Each row is a point on a landscape with many valleys, with its height.
A ball rolls from a point to the lowest of its 2 nearest points, and stops where none of them is lower. Distance is the straight distance between rows; heights are no part of it.
z_217 height 392: [125  90 104 131 128 139 127 113 126  76 115 108 128 109 139 151 146 149
 127 171 157 190 129  99 180 110 135 118 107 149  71 161 156  76 113 142
 116]
z_84 height 508: [106 146 131 146 180 125 119 109  71  93 168 103  77 112 118 145 151  64
 112  97 120  95 118 107 144 137 161 136 155 140 120 110  65 138 145 120
 190]
z_549 height 82: [151 127 174 106 112 144 124 142 180 118 170  86 114  87 104 122 127 126
  89 145  95 101 152 140 189 126 169 116 142 105 117 119  93 129 142 137
 145]
z_145 height 324: [180 145  93 148 154 140 163 108 167 129 101 180 172 163 136 141 117 111
 176 180 118 173  96 117  79 179  85  82  94 105 107 100 154 137 101 180
  85]
z_730 height 350: [152 152 104  94  96  78 113 123 146 218 110 102 149 149 150  89 102 141
 133  86 114 112 125 172 138 128 136 122 149 154 156 141 134 103 172 164
 104]
z_958 height 253: [148 197 100  85 125 156 118 102 152 153 165 155 155 156 100 129 144 114
 160  98 117 109 109 146 126 143 159 112 133 111 129  97 148 174 118 112
  88]
z_499 height 162: [118 159 116 191 152 152  90  83 146 119 156 163 129 127 101 139 172  98
 123  73 127 125 186 149 110  82 156  93 160 153 128 131  79 145 138 117
 127]
z_544 height 524: [136 139 104 135 196 151 125  84 114 116 167 140  91 122 105 155 156  76
 127 101 115 127 125 114 110 151 130 101 149 132 100 126 126 152 120 124
 187]
z_8 height 307: [154 125 102  99 190 162 129 155 117 109 132 142 119 110 117 150 125 147
  93 171 108 130  99 108 141 138  87 101 106  71  68 136 208 126  85  87
 119]
z_534 height 295: [140 159 172 180 119  90  94 151 130 154 136  93 112 101 160 115 133  93
 100 105 123 129 136 148 168 159 153 144 179 151 141 107  62 116 182 162
 160]
z_80 height 361: [131 153 117 108 116 132 106  98  85 106 171  73 135 124 131 129 123  97
  83 106 150 104 128 117 183 118 163 124 137 183 140 139  93  75 166 165
 123]
z_812 height 193: [109  87 191 150 119  90 104 153 136 120 126  98 149 116 106 105 109 155
 107 122 166 127 151 142 174 173 119 179 102 136 117 165 152  80 124 115
 154]
z_542 height 205: [118  89 105 156  82 154 132  87 137 104 131 118 120 147 131 180 154 102
 155 111 139 155 121  99 105 163 136 185 107 148  97 107 144 129 138 148
 151]
z_705 height 315: [ 96  66  86 143  93 100 149 140 120 178 105  92 130 137 176  63 105 136
 133 116 151 175  61 129 152 153 104 170 146 162 113 132 112 109 149 174
 109]
z_150 height 331: [109 108 138  96 188 158 157 156  88 114 165 131  66  92 104 136 125 130
  83 155  77 137 116 102 107 172  81 120 128  96 109 120 164 119 107  80
 175]
z_260 height 417: [ 99  78 112 148 114 158 160 177 122  95 114 118  86 109 117 178 142 153
 111 173 121 176 144  84 135 158  91 125 102 127 108 131 147  93 110 108
 147]
z_565 height 370: [111 103  65 119  92 100 124 132  93 165 141 102 154 135 197  98 134 107
 123  84 128 123  99 123 147 121 170 166 162 194 143  96  66  96 191 183
  70]
z_122 height 124: [123  96 183 123 106 120 114 162 167  97 167  88  86  98 103 144 127 149
  70 115 150 145 168 133 219 151 151 137 124 152 135 122  67 104 131 121
 183]
z_280 height 378: [ 95  66  83 136 107 180 111 112 150 126 164 121 141 114  90  90 117 121
 128  88 135 167 120 119 192 172 123 140 106 162 123 144  97 129 109 113
  63]
z_731 height 142: [134 146 119 173  89 107  95 143 174 123  92 141 122  97 164 142 156 171
 127 106 115 159 147 139  84  83 141 153 163 143 132 152 138 132 122 139
 126]
z_507 height 326: [140  99 126 124  56 111 120 124 161  92  94 119 163 119 172 126 104 150
 122 134 150 198 118 131 145 146 108 178 119 165 142 146 130 104 106 153
 112]
z_34 height 446: [133 169 193  83 146 104 143 179 125 111 137 132  90 114 155 138 119 170
  74 123  80  75 169 144  85 103  79 118 182 124 199 125 111 125 162 119
 190]
z_654 height 454: [103  57 122 129  87 132 135 147 144 132 161 156 119 125 115 117 139 142
 153  86 107  82 158 122 144 114 145 138 129 134 198  75  46 149 145 129
 106]
z_664 height 424: [158 112 186 111 128  86 105 143 124 124 125 149 142 107 144  66 159 139
 153 144 105  99 157 168 154 126 159 164 142 134 197  82  73 152 138 151
 160]
z_383 height 402: [147  87  89  97  65 103 111 110 158 138 121 108 167 116 180  85 132 159
 123  81 148 128 126 136 187  78 162 173 151 174 147 162 116 134 126 136
  81]
z_414 height 453: [139  69 108 116 145 112 158 104 134 132 126 125 137 162 138 176  85 137
  83 140 139 102 101  98 108 127 108 151  98  90  72 133 181 104 111 130
 124]
z_547 height 546: [ 88 148 119 140 132 140 134 174  97 169 103  88 124 164 121 135 101 135
 126 106 132 156  97 120  85 139  86 142 133  91  94 162 177 127 117  93
 150]
z_498 height 441: [144 103 171  90 125  88 119 155 178 203 121 150 122 133 131  73 142 171
 159 106  83  91 148 165 127 118 140 168 135 113 179  90 108 168 121 151
 138]
z_625 height 294: [114 100 109 158  72 140  81 108 152 105 102 121 203  99 180 103 167 132
 153 130 170 187 129 132 127 128 137 205 113 194 102 172 144 100 110 179
  94]
z_577 height 406: [122 176 179 125 161 133 104 126 143 122 135 165 127 139 108  91 151 135
 159 129 101 114 128 160 109 139 129 118 157 102 178  73  72 182 123 131
 141]
z_901 height 258: [103 142 126 140 107  82 142 117 121 149 103  97 154 118 152 128 107 124
 154 162 167 104  96 145  93  66 181 128 167 120 106 148  95 114 123 130
 101]
z_83 height 323: [135 160 138 177 108 114 121 126 153 179 136  91 149  96 142  79 108  95
 124 107 134 145 138 158 179 136 167  89 173 146 150 113  63 154 185 152
  88]
z_678 height 317: [130 133 200 107 193 111 132 134 144 140 150 191 139 155 125 140 146 133
 137  98  91  38 168 158  34 101 105 115 117  88 155  89 148 168 118 100
 171]
z_338 height 285: [ 98 117 116 147 117  76  96 157 125 145 102 106 108 136 164  92 108 142
 102  72 155 133  85 135 159 129 136 200 153 153 129 142  82 117 121 145
 107]
z_793 height 544: [130 127  88 123 172 158 131  79  86  71 152 109  90 134  96 156 109  79
  71  77 133 148 157 109 156 118 114  76 106 142 119 150 118 129 133 105
 167]
z_415 height 380: [140 157 158 103 120 146 182 180  79 145 152 113 138 132 159 171  86 152
 104 137 112  79 175 101 100 100  97  75 117 107 176 113 208 106 169  85
 137]
z_918 height 357: [159 148 145  88  68 108 102  76 151  85 126 120 153 140 159 146 129 131
  97 119 137 147 142 152 175 112 152 161 104 184 133 142 156  80 126 156
 113]
z_663 height 325: [123 146 135 101  84 123 180 152 112 156 116  40 107 137 168 148  77 113
  92 164 134 134 100 120 116  87 129 101 157 103 100 133 142  96 201 155
 140]
z_947 height 563: [104 139 119 137 111 101 113 143  88  83 124  57  74 122 146 164  80 122
  66  76 156 138 123 105 145  96 113 149 152 144 127 158  80 128 143 112
 191]
z_73 height 401: [156 141 157  97 137 127 164 134 146 199 132 139 177 169 107 137  96  99
 166 147 139  67 143 143 141 144 150 122  73  75 127  83 171 152 100  91
  93]
z_194 height 208: [ 57 114  89 142 150 149 134 120  98 123 120  99  76 135  92 125  90 107
 115  94 106 168  92 108 123 147 121 122 112 147  90 138  98  91 137 114
  95]
z_347 height 153: [ 94 102 128 160 115 146 127  98 167  76 143 111 142 123 104 153  89 101
 107 121 144 114 124 103 104 117 133 148 129 109  91 146  88 139  99  96
 110]
z_269 height 348: [ 91  56  73 146 101 166 118 119 152 164 165 104 127  94 146  84 147  89
 125  88 130 127  77 113 189 183 161 161 143 176  96 110  60 161 145 120
  91]
z_236 height 181: [138 146 149 144 136 106 129 140 196 158  83 134 132 126 158 159 151 159
 157 140  97 111 125 131  64 104 147 168 135 103  97 142 169 128  85 112
 117]
z_517 height 173: [ 96 153  85 104  98 145 129 140 134 170 132 102 149 169 103 117  97 137
 147  86 137  76 123 124 121  83 173 144 138 119 108 140 121 126 130 115
  43]
z_92 height 404: [173 178 117  76 154 140 168 157  79 140 157 154 120 120 124 138  96 140
 104 148 108  86 141 116 101 103 112  23 134  83 165 125 191 156 167  97
 132]
z_794 height 680: [104  51 155 169 167 159 102 132 146 127 144 156 111 164  79 102 160 152
 163  76 162 127 168 113 180 138 127 168  71 132 113 163 114 134  87 124
 112]
z_941 height 302: [144  85 167 105  63 131 150 184 148 167 136 119 133 112 141 102 131 163
 162 172 123 146 151 141 194 149 129 142 120 107 184 112 141 142 147 107
 135]
z_442 height 462: [191 161 161 136  94  99 110 142 126 115  69 170 153  84 136  71 119 157
 131 211 114 149 107 160 127 132  97  89 123 114 191 166 149 144 118 137
 139]
z_491 height 120: [ 88 175 117 170 169 114  83 129  86 136 150 168 119 138 113 114 166 108
 133  61 137  88 159 147 110 117 161 103 171 165 160 101  74 128 167 140
 144]
z_469 height 276: [150 173  79  96  86 106 133  79 115 172  93 158 182 176 151 128 113 134
 168 137 140 146 120 149  78  92 135  74 119 146 146 108 170 145 175 154
  98]
z_511 height 492: [ 91  80 180 147 171 132 113 147 101  91 176 115  77 130  80 129 159 104
 140  96 140  79 153 116 138 124 160 172 115 123 127 118  75 138 114 113
 188]
z_48 height 473: [ 91  52 135 152  65 124 143 168 103 109 111 144  76  73 111 128 134 130
 109 156 129 185 126 122 172 186  66 152 129 165 158 126  32 141 125 123
 182]
z_330 height 255: [105 122 145 155 156  96  96 125 152 174 116 123 130 160 113  71 124 123
 140  64 167  75 119 148 149 114 171 190 144 151 121 156  96 110  97 138
 100]
z_657 height 50: [140 186 164 101 197 140 143  68 153  58 136 128 124 171 141 159 135 105
 121 118 129 116 119 115 104 101 134 138 137 119 116 128 154 114  84 112
 114]
z_437 height 367: [137 139  91 129 184 131 123 100 126  96  91 123 134 154 154 147 148 158
 137 156 162 174 109 101 125 100 118 132  73 124  64 173 199  95  84 176
  83]
z_163 height 288: [146 165 174 104 160 118 123  89 154 143 130 193 196 157 108 128 135 132
 122 116  91  67 177 165  92 144 112  91 104 111 163  93 170 137 138 113
 119]
z_202 height 564: [ 86 155 121 134 145 156 162 183 119 160 123 113  84 156  71 118  85 112
 122 109  88 150 100 126  88 171  85 120 142  85 129 110 109 160 130  95
 125]
z_694 height 596: [144  94 154 120 128 153  94 146 118 123 160 150 122 154  91 151 137 142
 149  86 138 108 163 127 129 127 114 179  75  85 137 110 170 185 101  76
 145]
z_428 height 442: [ 78  77  93 127  77 156 166 146 107 112 111  70 115 125 109 155  95 135
 114 146 151 140 119  95 170 156 106 130  97 119  60 131 102 131 149  99
 148]
z_74 height 180: [129 167  68 176 111 114  72 123 121 135  87 160 130 102 156 135 151 129
 137 122 130 151 105 143  74 110 122 111 178 148 118 140 112 173 136 147
 149]
z_267 height 318: [135 167 126 160 106 130 121 134 146 155  93  87 141 107 143  72  90 132
 126 146 150 189  97 158 160 119 135  90 161 123 116 137 114 144 139 125
  75]
z_349 height 640: [163 136 166 103 186 125 121  82 166 124 122 152 139 138 109  93 181 122
 185 162 141  87 118 152 181 114 189 149 136 123 131 130 108 135  61 148
 108]
z_492 height 366: [131 155  78 122 140 104 178 131  70 173 100 112  78 136 124 130 110 105
 154 179 136 137  74 122 120 100 141  33 163 119 143 130 108 148 158 125
 151]
z_215 height 203: [112 105 137 148 101 189 119  70 162  75 147 135 178 158 113 125 139 102
 134 142 176 126 123 107 152 132 130 180 108 146  69 168 114 119  60 130
  87]
z_681 height 654: [147 158 136  98 163 165 113 101 167 151 160 140 121 165  96 124 187 130
 138 109 124  87 154 141 172 100 167 159 115 127  99 168 159 117  70 120
  99]
z_251 height 240: [173 138  93 121  95  95 147 126 114 173  90 190 136 143 149 152 138 157
 152 144 110 118 127 137  87 110 102 107 122 111 171 118 187 129 150 137
 142]
z_141 height 481: [166 178 173 147 182 119 117 148 132  89  92 163  89 113 141 127 168 154
 130 156 106 155 131 136  94 131  98 123 144 114 166 135 138 147 106 155
 194]
z_764 height 609: [151 119 144 116 107 140 101 147 135  73 116 166 132 132 132 159 135 161
 121 111 116 147 162 111 114 124  80 154  81 108 171 118 177 156  84 100
 149]
z_727 height 452: [ 99  72  87 145 110 126 170 162  65 107 106 138  40  87 126 175 159 116
 108 158 104 149 143 110 127 143  84 131 146 152 156 134  64 123 143 111
 214]
z_238 height 580: [ 98 105 131 145 137 162 127 166 113 141 140 156 118 153  55 121  85 136
 121  91 124 159 144 115 110 156  65 129  87  82 141 107 146 163 109  73
 113]
z_191 height 244: [ 48 131  77 107 133 175 128  72  77 142 153  68 117 141 108 148  97  89
  93  89 126 145 116 110 110 123 128  98 102 151  50 135 106  83 184 135
  98]
z_369 height 430: [118  64 131 131 105 112 150 134 161 157 135 143 138 168 108 146 107 153
 132 111 128  87 154 119 135 135 120 151  81 107 131 110 170  95 139 123
  94]
z_527 height 310: [152 135  72 108  92  98 151 132 119 186  75 128 144 141 153  97 113 157
 190 181 169 159  79 141 116  83 150  87 122 134 145 134 144 144 133 147
  80]
z_952 height 290: [171 166  97 108 139 146 130 140 196 169 123 186 166 153 122 146 144 125
 173 162  94 131 110 140  81 180 129  98 114  93 116  67 160 177  80 135
  91]
z_256 height 237: [128  81 122 147 102 165 141 117 179 121 134 101 128 165 158 121 166 123
 177 110 136 168 102 104 163 182 141 198 107 140  99 106 133 155 119 140
 106]
z_297 height 216: [118 169  77 169 120 152 134 112  96 121  92 144 107 111 143 138 135 102
 131 137 102 194 110 130  99 139  97  79 169 143 134 115  80 146 160 144
 143]
z_949 height 516: [133 120 103 152 152 138 128 174  99 129  81 125  74 119 113 130 150 146
 148 140 122 172  71 104 124 188  87 179 130 109 106 150 121 152  86 154
 174]
z_626 height 351: [101 118 194  98 124 161 117 156 158  65 197 174 136 104 100 155 109 168
  85 129  81 126 173 118  91 145  84 116 104 108 163  85 130 108 119  85
 137]
z_481 height 342: [160 132 108 106  85  97 173 152 133 177  68 133 183 169 141 120  72 132
 161 182 142 131  99 149 104 107  87 122 102  96 140 125 168 156 116 120
  70]
z_660 height 476: [170 130 147  94  98 129 147 126 122  96 122 131 155 116 179 196 107 123
  95 182 129 122 127 108 105 114 100 144  86  96 106 116 212 111 114 113
 131]
z_841 height 316: [159 174 113 138 157 140 117 126 162 164  61 111 171 157 150 126 129 128
 187 133 154 164 100 141 103 136 123 133  89 115  70 169 177 171  69 131
  83]
z_769 height 395: [145  93 139 157 156  87 158 153  72 114 136 143 118  80 121 144 129 126
 135 169 158  83 151 111  92  89 137  97 154 105 155 155 130 129 139 108
 201]
z_778 height 373: [153 132 127  93 121 113 145 120  97  87 147 125 102 101 169 176 146 138
  79 140 124 114 146 100 104  89 155 105 169 152 146 136 171  81 153 120
 183]
z_965 height 345: [148 168 153 129 159 124 119  94 150 113  54  80 152 168 181 146 135 122
 151 144 160 161 129 126 108  79 143 153  81 131  74 181 200 126  84 146
 121]
z_370 height 376: [154  88 107 115  60  92  95 111 142 191 115 118 189 125 143  92 117 135
 144  89 137  98 127 160 140 134 158 183 128 164 139 154 146 114 145 146
 134]
z_850 height 284: [ 87 130  79 149 117 160 132  55 108 130 146  96 123 134 143 136 142  70
 108 115 146 189 126 133 154 100 156 100 133 179  67 117  78 102 166 168
  92]
z_27 height 691: [109  75 128 168 181 120 127 157 115  98  99 150 105 136 103  97 138 179
 159 134 151 152 152 115 162 111 122 131 112 119 145 144 114 118  84 130
 130]
z_237 height 362: [175 132 111 121 125 162 144  78 182 124 118 162 195 166 143 154 138 113
 158 165 129 143 123 111 129 137 115 133  66 119  92 130 186 124  74 147
  31]
z_408 height 443: [175 130 163 134  89  85  99 130 123 111 112 151 135  85 160  78 136 150
 125 163 127 158 128 160 187 133 139 127 149 162 203 134 103 141 143 141
 139]
z_863 height 293: [131 124 112 149  51  86 145 126 111 138  95  86 112  91 175 132 118 120
 118 169 136 134 100 126 138 103 148 117 176 132 121 137 109 122 175 161
 155]
z_788 height 329: [202 138 107  90 151 120 143 161  97 149 114 157 115 108 150 142 140 151
 146 204 122 112  85 112 122 135 110 108 100  70 102 133 209 155  98 115
 140]
z_543 height 76: [ 61 151 106 161 148 134  93 154 120 172 159 152 121 134 123 101 163 116
 161  66 119 106 124 134 139 134 175 127 163 174 142  94  55 139 147 121
  68]
z_698 height 352: [167 147 146 109 150 101 183 172 136 164  72 143 113 131 167 141 101 159
 151 217 138  98 100 113 101  80 118 100 119  59 128 127 191 146  81  87
 122]
z_856 height 374: [168 140 164  91 122  91 149 114 147 174  90 153 196 156 129  91  99 124
 188 148 124 107 129 169 137 125 133 115  93 121 175 122 154 161  93  96
  66]
z_671 height 711: [160  89 153 150 171 157 108 131 136 111 147 208 136 128  99 134 191 160
 188 141 113 150 186 121 102 140 117 135  66 115 162 103 138 170  90 153
 146]
z_479 height 213: [113 142 163 129 151 101 135 137 169 165 129  95 115 129 136 161 129 132
 125 114 127  52 132 127 105  98 158 150 148  93  81 148 167 117 123 108
 149]
z_16 height 562: [127 104 114  70 157 158 161 130  92  64 159 106  66  96 100 163  95 127
  73 127 110 152 176 102 172 138 105  60  89 122 146 118 111 120 132  56
 158]
z_886 height 321: [159 164 110 132  57 118 101 164 129 172 114 104 126 107 130 106 111 166
  97  95 105 137 146 161 143 112 124 101 154 137 167 140 134 123 194 146
 128]
z_456 height 379: [121 158 159  80 119 158 124 142 127  74 153 162 149 118  94 110 117 151
 119 129  88  92 146 141 132 140 111 111 136 105 188  93  92 137 127  95
 101]
z_951 height 306: [139 147  74 109 167 176 125  72 118 116 142 105 146 104 135 156 115 102
  99 181 158 165  92 118  73  80 132  63 117 119  38 158 179 125 126 136
 103]
z_96 height 343: [125 126 197  88 182 132 127 142 141 136 178 151 113 162  87 111 137 173
 131  90  92  73 191 156 128  74 130 120  92  97 175  81 112 157 128 131
 147]
z_97 height 405: [ 98 153 156 102  88 122 129 159  97  90 146 126 130  86 130 123 100 146
  93 146  91 105 110 130 114 151 120 139 171 108 169 110 108  89 136 110
 128]
z_68 height 702: [112  94 170 177 165 128  95 177 114  74 125 192 114 120 105 106 181 172
 168 129 117 168 178 132 112 141  86 143 107 149 189 120  97 144  99 144
 169]
z_464 height 584: [107 150 117 104 130 131 132 160 142 202 138 139 135 182  75  66  84 122
 157  70 111 114 105 148 120 179  96 116 135 111 174  90 111 158 143 113
  81]
z_352 height 414: [116  88 113 168 143  74 125 160  65  94 107 109 115  72 131 125 140 133
 112 171 172 119 137 110 157  91 145 128 141 151 106 177 127  90 135 131
 187]
z_679 height 85: [115 193 180 145 125 121  94 106 155  94 155 140 145  86 133 124 145 128
 101 136 128  81 158 161 140 100 173  87 184 146 154 131  88 100 156 123
  92]
z_858 height 283: [122 153 117 137 121 151 136 132 160 147  95  56 172 161 125  76 107 134
 167 137 178 175  95 136 159 136 130 144 113 113  63 148 143 159 104 107
  77]
z_606 height 246: [149 154 105  89 135 137 119 109 135 154 153  87 143 123 104 145 115 119
  90 114 149  62 108 129 127  91 140 131 140 105  45 176 166 127 110 117
 123]
z_914 height 161: [118  73 176 155 103  74  99 177 151 101 137 105 129  73 141  98 145 147
  97 145 152 153 135 137 214 166 147 183 140 178 140 129  85  73 125 136
 153]
z_447 height 475: [ 60  75 152 161 125 110 113 180 103  97 146 149  87 113  95 124 137 145
 119  91 121 108 185 118 125 107 128 136 140 134 182 105  40 135 132 116
 165]
z_416 height 627: [155 158 171 141 193 122 150  81 154 105  96 159 164 150 133 120 145 121
 199 188 149 133 121 133 125 125 155 111 109 122 133 128 145 108  69 143
  88]
z_284 height 354: [ 85  94 166 135 162 142 117 179 110 126 185 141  64  95  86 148 132 123
  82  97  81 123 147 112  75 172  70 153 122 131 137 132 125 134 140 104
 225]
z_455 height 498: [152 132 154 134 117 120 139 197 111  92  78 158  90 117 152 125 153 163
 149 184 111 198 122 123 140 156  61 152 136 120 170 155 137 130  92 169
 156]
z_212 height 579: [132 120 134  55 114 150 159 143  81  72 178 105 115 131 130 203  75 124
  67 129 148 120 165  78 151 129  92  87  96 130 148 117 162 109 139  75
 151]
z_419 height 497: [141 135  82  80  72 114 134  96  87  89 128 127 165 123 147 154  92 125
 107 164 133 138  92 129  89  93 119 125 124 111 119 129 172 115 146 135
 103]
z_190 height 429: [115  80 139 105  66 143 144 110 178 141 149 134 156 175 145 101 131 128
 174  59 124  89 159 130 149 127 160 182 110 146 196  90 111 138 140 123
  73]
z_791 height 483: [175 131  87 112  85 128 104 125 111  88 120 173 147  67 125 140 125 162
 100 173 105 150 101 125 113 146  95 101 132 112 145 149 144 129 134 145
 143]
z_153 height 256: [182 131 166 117 139 118 100  68 169 143 127 172 176 136 115 142 133  92
 135 107 116  94 148 152 100 157 117 159  86 113 139 122 161 151  84 126
 146]
z_603 height 265: [106 158 160 186 126 121  80 118 126 106 130 121 121  96 119 110 122 100
  88  98 113 153 138 152 133 168 113 132 160 142 136 131  78 123 131 130
 139]
z_591 height 130: [130 113  86 131 131 137 127 118 155 175 170 139  83 143  71 124 119 107
 122  70  85 108 124 139 119 185 134 106 137 126 123  84  87 140 178 153
 132]
z_836 height 171: [ 94  79  91 146 171 135 140 107 122 125 152 136  75 122  71 115 110 108
 106 116  79 129 144 129 148 163 113 102 106 135 124 112  78  98 154 115
 116]
z_509 height 101: [130 129 136 156 178 147 149  95 150  59 129 137 152 129 141 172 116 115
 110 141 128 141 133  97  44 122 100 134 146 120  93 137 149 114  97 123
 128]
z_599 height 37: [133 154 167 131 135 161 101 108 157  89 175 132 120  68  99 137 176 119
  90 140 121 106 175 142 184  94 181 105 161 125 119 155  99 121 106 107
 132]
z_931 height 320: [126 145 150 126 142 132 124 127 151 126 153 174 159 117 107 134  98 131
  63 110  85 113 170 142  81 152  69  76 123  97 144 125 175 110 153 101
 122]
z_296 height 463: [125 102 123 111 143 149 159 151 119 122 137  77  79 148  98 150 125 138
 123 119 133 113 126  97 206 143 135 131  99  88  79 119 133 165 129  96
 160]
z_828 height 289: [138 198 118 126  53 131 138 130 118 137 117 140 158 106 147 121 108 139
 118 154 114 116 128 156 103 110 119  50 161 132 178 131 121 137 211 133
 123]
z_17 height 403: [102  93 116 133  92 104 127 105 146 166 161 120 162 175 140  99 105  95
 150  55 125  61 117 121 123 147 162 181 129 185 165 102  74 120 159 165
  81]
z_732 height 598: [124 128 156 109 132 134 170  94  74  51 148 149 140 139 138 171  94 116
 128 148 154 117 158  92 109 108 119 121 112 110 172 107 145 121 124 101
 156]
z_908 height 426: [ 94 156 147 104 160 124 152 162  93 121 154 130  78  97 128 131 118 121
  80 128  62  81 112 122  85 155 103  94 190 120 161 106  84  97 164 131
 164]
z_445 height 218: [122 156 129 111 110 112 129  83 160 164 115 114 176 168 146 107 131 101
 164 102 151  96 119 158 132  89 182 152 145 154 108 145 118 112 101 135
  65]
z_973 height 375: [149 125 156 168 139  90 168 165 122 133  72 129 113 102 151 131 107 144
 137 192 144 125 104 117  86  96 103 117 157  91 127 178 152 134 104 126
 167]
z_32 height 261: [126  92 104 182 140 114  83 118 123  81 123 168 165  93 135 116 191 118
 153 142 149 159 123 124 120 151 149 149 137 198 121 138 112  78 123 182
 110]
z_19 height 384: [155 143 140 111 143 104 106  83 122  54 145 137 122 128 146 143 150 123
  85 116 149 122 169 121 166  97 154 122 138 164 150 147 141  73 132 148
 161]
z_228 height 247: [118 125 161 140  95 158 131  82 172 100 101  63 181 145 151  80 112 107
 147 134 192 148 121 120 199 122 142 167 115 141  88 156  98 139 104 117
  75]
z_429 height 531: [106  89 108 162 116 130 112 160 126 174  88 106 120 143 114 116 123 158
 143 111 149 147  72 121 129 160 102 180 110 100  55 161 161 148 117 139
 145]
z_649 height 327: [123 177 107  79  88 177 137  55 102 124 177  75 160 177 127 136 124  83
 106 124 165 132 136 142 150  87 152 106 113 148  99 126 113  81 171 178
  77]
z_667 height 319: [ 84  97  47 132 104 179 130 101 142 153 139  77 107 123 153 123 158 101
 137 115 141 174  89 124 166 131 166 144 141 158  44 124  83 135 145 159
  64]
z_37 height 277: [137 153  73 111 168 178 127 110 157 125 159 130 142 111 110 166 156 129
 102 143 117 114 103 110 106  96 143 104 135 101  30 149 177 124  94 107
 103]
z_972 height 721: [138  93 130 150 184 171  75 114 126 124 187 184 126 101  64 100 210 126
 168 129  98 127 153 144 125 138 141 136 101 134 113 105  96 168  91 147
 161]
z_977 height 353: [131 141 136 102 131  93 152 111 106 110 110  88  90 119 187 150 105 143
  77 169 139 151 119 117  89  46 145  92 151 142 117 155 186  72 178 152
 145]
z_458 height 526: [136 171 114 118 152 100 115 143  82 149 124  93 101 117 117 123 111  97
 137 109 140  94  86 123 125 124 154 141 163 100 140 128  87 169 123 122
 164]
z_801 height 271: [147  99 167 130  86 142 157 153 193 135  94  91 126 146 164 139 138 157
 152 147 124 154 146 115 173 151 135 174  88 100 103 116 174 148 119 101
 121]
z_866 height 614: [133 129 204 147 186 131 147 120 120  71 120 160 165 135 121 132 148 136
 176 190 136 111 164 120 102 120 132 117 110 101 168 107 150 131  91  99
 130]
z_91 height 204: [150  89 126 143 102 101 162 149 147 210 109 170 130 161 124 108 148 128
 171 147 102 146 124 143  95 175  95 153 139 129 167 104 149 143 154 166
 158]
z_136 height 252: [124 191  99 144 114 136 137  89  76  80 127 157 125  84 155 143 135 100
 119 167 115 137 108 127  84 126 132  41 170 150 158 117 108 143 187 115
 163]
z_413 height 407: [101  67 104 123 102 143  94 137 144 117 140 173 143 150 101 108 118 155
 135  85 128 147 113 119 151 169 100 181  88 158 146 145 159  97 115 120
  69]
z_707 height 432: [126  75 120 165 139 100 131 158  57  75 104 118  77  58 136 153 167 102
 120 182 141 148 120 110 179 150 152 144 139 164 112 135  66 130 127 131
 203]
z_618 height 668: [117 124 128 157 206 161 100 103 164 125 157 167 122 160  89 138 169 137
 153 113 143 123 141 113 116 146 126 147  96 127  83 153 172 115  79 138
 108]
z_539 height 231: [103 119 108 205 148 128  96 129 115  76 101 134 106  96 140 123 148 110
 117 130 130 214 118 120 133 188  96 150 123 182 123 140  87  89 117 172
 132]
z_968 height 337: [158 136  64  95 164 106 173 102  78 149 114 123 133 140 126 143  86 106
 144 198 159 160  79 100  85 108 123  37 110 105  89 141 166 142 122 124
 131]
z_890 height 207: [136 193  99 125 144 157 140  57 165 148 156 147 120 186 104 148 151  91
 127  65 133 107 154 136 123 113 172  86 155 147 117 116 106 128 146 149
 107]
z_327 height 425: [156 194 135 126 151 114 133 124  89 179 133 152 165 121 104 121 110 112
 147 159 135  99 127 145  76 123 128  49 138 103 155 129 164 155 143  93
 162]
z_318 height 464: [153 170 189  93 154 117 128 161 126  99 119 197  97 119 149 116 165 192
  89 171  74 107 151 173  90 122  55  93 155 108 195 100 150 152 139 121
 178]
z_740 height 223: [137 110 180 137 120  98  96  91 162 122 115 116 161 143 111 127 107 111
 115  97 139 106 136 148 119 154 115 207  88 136 107 152 167  92 100 137
 143]
z_11 height 125: [ 62 169  95 116 144 141 117 157 121 174 169  87 130 147 115 111 127 110
 152  89 133  77  91 131 167 131 198 126 167 154  90 126  87 108 131 125
  70]
z_832 height 467: [166 151 149 122 153 161 117 140 132 148 133 101 113 115  98 123 150 124
 150 144 120 147 130 134 167 145 135 114 116  85 106 132 173 174 121 107
 167]
z_917 height 543: [100 175 108 119 159 104 121 125  70 143 107  47 105 164 131 125  74 105
 114  79 169 118 101 119 129  99 143 127 135 129 105 144 116 123 154 142
 154]
z_857 height 447: [161 199 156 116 118 117 133 116 131 156  83  89 140 146 139 132 118 102
 158 150 128 136 124 145 110 126 154 113 119 103 150 126 178 132 149 110
 141]
z_916 height 355: [123 107 149 111 144 137 196 173  75 152 139 128  80 144 140 177 111 122
 109 130 108 110 139  86 100 146  84 112 134  87 147 101 169 117 155  98
 166]
z_181 height 169: [111  95  95 156 115 110 138 120 136 153 131 157 107 156 116 141 151 106
 147  99 115 128 121 113  80 163 144 146 150 145 134  86 123 126 158 155
 149]
z_915 height 344: [ 76  89  74 123  80 112 112 149 131 217 127  72 148 109 199  92 117 135
 107  93 131 171  93 150 121 115 149 150 170 171  98 112  92 110 193 183
  88]

Where does a ball stop that starts at each point below?
z_369 -> z_591
z_972 -> z_543
z_17 -> z_543
z_671 -> z_543
z_778 -> z_543
z_626 -> z_599
z_437 -> z_657
z_96 -> z_599

For each start below, name every point that the ball comes to, in order.
z_793 -> z_544 z_84 z_511 z_447 z_654 z_190 z_17 z_565 z_915 z_705 z_338 z_330 z_445 z_517 z_11 z_543
z_296 -> z_428 z_260 z_217 z_437 z_965 z_841 z_858 z_228 z_215 z_347 z_509 z_657
z_419 -> z_660 z_414 z_369 z_413 z_280 z_269 z_667 z_850 z_191 z_194 z_836 z_591
